Each row is a point on a tangle of strands that fork, close into loops and nearly touch. The rows are in no order.
Points whose rows are less than 78.6 apart are linked; no others are. Some points are linked to none.
palug: [ 41 -23 -34  17 -33  35  53  48 -19  17   3  11  -6  37  26 -19   6   7
  25 -12 -12]
boto: [ 12 -22  17  -1  38 -13  11  -5  37   4  -9 -27 -41 -19  -4 -17   2  41
  -6 -14 -20]
Sano: [  5  22 -17 -36 -17   9 -16 -14  13   6   2  48  22 -37  -2  20  21 -45
  25  55  32]
gupam: [ -5 -30  13  31   1 -25   5  16   2  22 -10 -36 -18  -1  23  11 -29  12
 -30   2 -24]
lefo: [ 27 -19 -29   2 -60  34  36  45 -14  22   0   8   4  27  35   7  10   3
  23  17 -10]
Voso: [ 30  -7 -19  16   0 -17  -4  18  36   0  -9  20 -13   2  16  -2   6  22
  30 -11  -1]
gudi: [  3 -12 -32   5   1 -34  -6  18 -11 -21  17  52  15  17  30  -4   5 -21
   7 -29  20]
fidu: [  3  19   2 -40  47 -19  26  -2 -27  -7 -24 -59 -16 -11 -24 -48   9   3
 -11 -13 -15]
Mik: [ -2  35 -12 -54  17 -13 -23 -18 -24 -15  -7 -33   1 -20 -36 -26  19  11
  23  -7  -9]
Kiz: [-11  14  36  13 -38  16  -7   2  16  23 -16  -7 -14 -26  18  39   2 -22
 -25  45   0]
Lat: [  1 -24  -3  20 -27  42 -25   1  19  23  51  41  32  56  -8   8   7   9
   7 -29  19]
Bosa: [ 21 -22 -48  21  -7   4  21  33 -12 -16  16  59  13  21  26 -13  -1  -3
  19 -28  15]
patip: [-10   2   1  -2  -4  -7 -19   0   3 -14  58  54  19  10   3  18   9  11
   6  13  10]
renat: [-25  32  19  18 -10   8  -5  10 -18  -6  22  -3  -7  -4 -27  14   3  31
  10  12  -7]
lobar: [  9  44 -12 -55  21 -28  -5 -12   1  -2  -9 -29  -4 -14  -9 -15  35  -2
  12  20 -29]
liv: [ 14  -3 -35 -21 -23 -22 -16  -1  27  -5 -38  37  10 -23  27   9   9 -33
  33   7  24]
Mel: [ 22  -5 -16 -47   4 -12  16   2  49  22 -45  10 -10 -31  32  11  10 -54
 -19  33   4]
nes: [-24  -7  17   6 -16   5   1  17   4 -14  76  48  20  28  24  18   5 -10
 -18 -14   1]
Vimo: [ 35 -19 -46  34  -9  35  47  31 -13 -12   5  47   7  29  17 -27  -3   2
  25 -26   7]
kofu: [ 14  12 -11 -23 -19 -15  -6  -2  40  11 -51  11  -8 -33  24  14  12 -43
  11  20  10]
Tari: [-13 -35   8 -13  59 -12  26   1  14   2 -14 -41 -34 -25 -11 -23 -14  41
 -32  -9 -11]
leg: [-20  14  30  44 -13  39  -3   3 -13   1  36   5  -7  15 -39  12 -12  34
   2 -12  -4]
Zota: [ 45   9  -1  40   3  59  48   0  -3  -3  20  16  12  45  -4 -27  14   8
  14  10   3]
nezub: [ 13  22 -12 -42  19 -24  15  -1  27  10   4 -15  -6 -10  19   4  32   7
  -5  46 -27]
Ladod: [-36  -9  29  40  -3  35  -6  -1 -13 -14  58  32   9  15 -30   8 -20  20
 -17 -30   1]
kur: [ 17   4   1  47  -1  75  32 -23  -5 -16  40  36  43  49 -10 -21   1  -6
  -1  -3   5]
Gil: [  6  38   4 -31 -21 -22   0   6 -39   9 -22 -58  17   1   6  -8   5 -38
 -23  27 -23]
Burok: [ 12  38 -11 -42 -13  -1  -8 -14  24  12 -21  16   6 -33   4  13  27 -41
  19  49  11]
zagaf: [  5  17   7  53  16  12  27   0 -14 -19   2  11 -15   5 -14 -16 -10   8
  13 -16  -6]
vukun: [ 29  49  -8 -34 -35 -13 -23  -7 -27  -7 -25 -32  27  -4  -2 -11   3 -38
  12  12 -12]
suguf: [-15  18   1  19  21  -8  16   3 -27 -17 -24 -19 -25 -12 -26 -27  -7   9
  17 -27   7]
rigu: [-30  -6   9 -23  17   0 -35 -26   9 -16  46  21 -11 -31 -35  16  16  49
  25  12   1]
Gevaz: [ 49  -3  24  37  27  38  61 -20  -3  -3   7 -16   4  38   8 -34   8   5
  -7  30 -12]
nif: [-12 -23  39  49  -3  25  25   9 -22  32  16 -43 -29  23  -7  13 -36  15
 -20 -15 -15]
tata: [ 18 -10   0  32 -31  37 -16   9  20  27  25  21  12  52  -4   9  12  16
  21 -20  11]
tumut: [ 15  34 -22 -33 -20 -27 -34 -11 -19 -13  -9   9  33  -6  -1  -7  16 -31
  24  13   4]
lezo: [-23  42  17  12 -46  15 -16   1 -12   6  -6   6   3 -15   1  41  11 -18
  -1  43   3]
rirub: [ 32 -14  27  28  46  14  47 -20  -6   2  11 -26  -4  13   1 -36  -6  15
 -34  32 -24]
guso: [-13  37  12  16 -32   6 -15   5  -4   2  19   8   5  -1  -7  30  11  16
  10  32  -7]
Fogo: [ 22  -8   2  44  23  19   9 -12   8 -29  13  43   2  13 -11 -20  -6  16
  10 -22   3]
mun: [-18  -6  34  28 -43   8  -9  12   5  20 -27 -20 -21 -20  26  48 -17 -16
 -24  17  -7]
Rukis: [ 25 -18  40  29  15  36 -12 -30  31  24   4  -2 -13  38 -29 -23  25  30
  17 -24   8]
pupar: [ 31 -14 -22   1   4 -37   3  18  52   5 -33   0 -23  -7  36  -2   6   9
  19 -13 -10]
vip: [-38   7   0 -33  -2 -13 -18   4   1  -5 -31 -32 -22 -30 -19   7   2  25
  19 -14  14]
sobaz: [-35  -1  -1 -21 -15 -22 -38 -12   5 -14 -27   1 -11 -35 -16  18  -2  12
  26 -11  12]
zubu: [-39  13   2  19 -44  -8 -37   4 -41 -12 -20   8  10  -7   0  35 -18 -32
   6 -25  10]
saf: [ 14  -9 -20 -46  18 -25  -4 -13  23  17 -61   4   6 -26  21  12 -10 -58
 -59  20 -12]
pud: [ 20 -31   2  36  26  23  33 -30  11 -54  12  54  29  24  16 -25 -10  -6
  -2 -23   8]
lafe: [ 29  -6 -14  19  29  -7  -4  -5  22 -18  17  46  -4   0   0 -20  10  24
  22 -13   8]
baso: [  2 -20  -7  37  -1  61  35   2  -3 -14  61  49  42  40  15 -17  -7 -21
 -20 -30   5]
lin: [-12  -1  14  38 -25  -9  -2  20   2  10 -14 -20 -27   2  17  27 -14   8
   3 -13 -17]
Lub: [ 25  14 -32 -66  -4 -24 -33 -29   1 -13   0  23  40 -18   2  -7  18 -43
  33  23  14]
zupi: [ 23 -32  23  17   1   6  -9   2  12  49  21 -33   5  42  11   3   4  18
 -27  15 -10]
ludi: [  1 -17 -26 -13 -12 -41 -28   0   6 -18   0  49  17  -4  30  12   3 -24
  20  -9  22]
Tizo: [ 26 -26  34   8  28  17  -8 -22  44  11   1 -16 -36  -2 -23 -21  11  50
  14 -21  -9]
Rari: [ 17   7  13   6  50  -8  38  -2 -10   5  19 -28  -6   1  -2 -31   5  20
 -35  38 -26]
Bal: [ -1  13  -9 -20 -33  -1 -33 -10 -10  -3  -5  53  24 -24  12  19   5 -65
   7  25  42]
tutef: [-19 -42  14  38   6  -6  12  13 -21  28   3 -45 -19   5   3  13 -49  21
 -39  -2 -17]
Zaput: [  3  16 -13 -56  44  -8   3 -12 -12 -18 -26 -51 -21 -25 -35 -40  16  18
  17 -31  -4]
samu: [-22  -4  45  41   1  46  28   3 -10   7  14 -32 -32  13 -38   0 -22  37
  -2 -14   7]
tusol: [  0 -30 -16 -35  21 -38  -6 -12  43  12 -54  -6  -4 -26  27  17 -17 -19
 -47  13 -27]
pota: [-20  18  -7 -14  17   6   0   2 -43 -19 -12 -41  -6  -4 -42 -25 -16   9
  21 -33  44]
tar: [-22  -2   5 -27   7 -17 -37 -27  15 -12  42  37   7 -24 -14  27  12  21
  23  26   2]
Nopa: [  1 -16   5 -15  15 -34  -3   2  47   7 -26 -21 -32 -23  16   6   5  22
   0  -5 -26]
fufu: [ 26 -14  15  39  -9  41   1  -2  22  37  10   1  -1  60  -7 -11  20   9
  13 -30  11]
Dapi: [-54  13   2   3 -30  -3 -25   8 -68 -15   9  -8  17   6 -22  20 -25 -18
   4 -33  19]
ledob: [ 13  25  -2 -16  30 -23  25   9  -4  11  18 -26   3   2  12 -13  20  12
 -27  45 -30]
bubi: [-11  20   6 -17  32 -24  28   9 -47   3 -12 -61 -11  -3 -17 -35  -4  -6
 -20   3 -14]
rud: [-30 -21  10 -15 -12 -43 -41 -11   3 -20   9  44   4 -11  16  23  -2 -17
   5 -18  18]
Gefik: [-46  -3   3 -40  16  -8   3  16   6   4 -33 -65 -27 -20  -7  13  -4  26
  -6 -10  27]
dugi: [-10  13  -4   8 -45  -4 -42  -6 -23  -6 -19  42  19 -16  15  29  -8 -62
  -2  -2  28]
sodez: [-19  -7  21  31   4  22  24  13   1 -22  67  46  15  25  24  -2  -1 -25
 -28 -39  -3]
molik: [-37 -20  -6 -40  42 -22  16  12   2   3 -26 -63 -24 -18  -8  -5 -12  25
 -27 -13   8]
Falal: [-38  11  -6 -23 -15   3 -27   7 -52 -18   0 -33  13   0 -32   1 -23   5
  16 -31  47]
bosu: [  1 -21 -39   8  14  -9 -18  -9  19  23 -32 -17  24 -10 -12  17 -41  30
 -47  29 -38]
Sotu: [ -9 -34 -22 -10  21 -34 -11  -4  22  11 -41 -16   6 -21  14  16 -33   9
 -52  13 -31]
rab: [  8  40   2 -18  -6 -26  13  11 -56   7  -9 -68   6  10  -7 -24  -5 -29
  -9   5 -24]
gulap: [-43 -18  12 -28 -19 -27 -50 -21  -1 -19 -10  25   3 -36 -10  23  -6  -7
  14  -8  27]

A fork is a point with three links, a tip a point with one. Leave the first point through the second and follow the links. Name the first fork or tip that comes.
mun / Kiz -> leg
Falal / Dapi -> kofu
boto / Tizo -> Lat
lobar / Mik -> Lub
Tari / molik -> ludi
baso / sodez -> rigu
Lat / tata -> boto

A piece is all that can be reached along the links. How many separate loops has the piece of each point below (a circle has one, a figure eight two, a Y none), and how many tips (points with one link)?
baso -> loops 0, tips 2
mun -> loops 1, tips 1
pota -> loops 1, tips 4
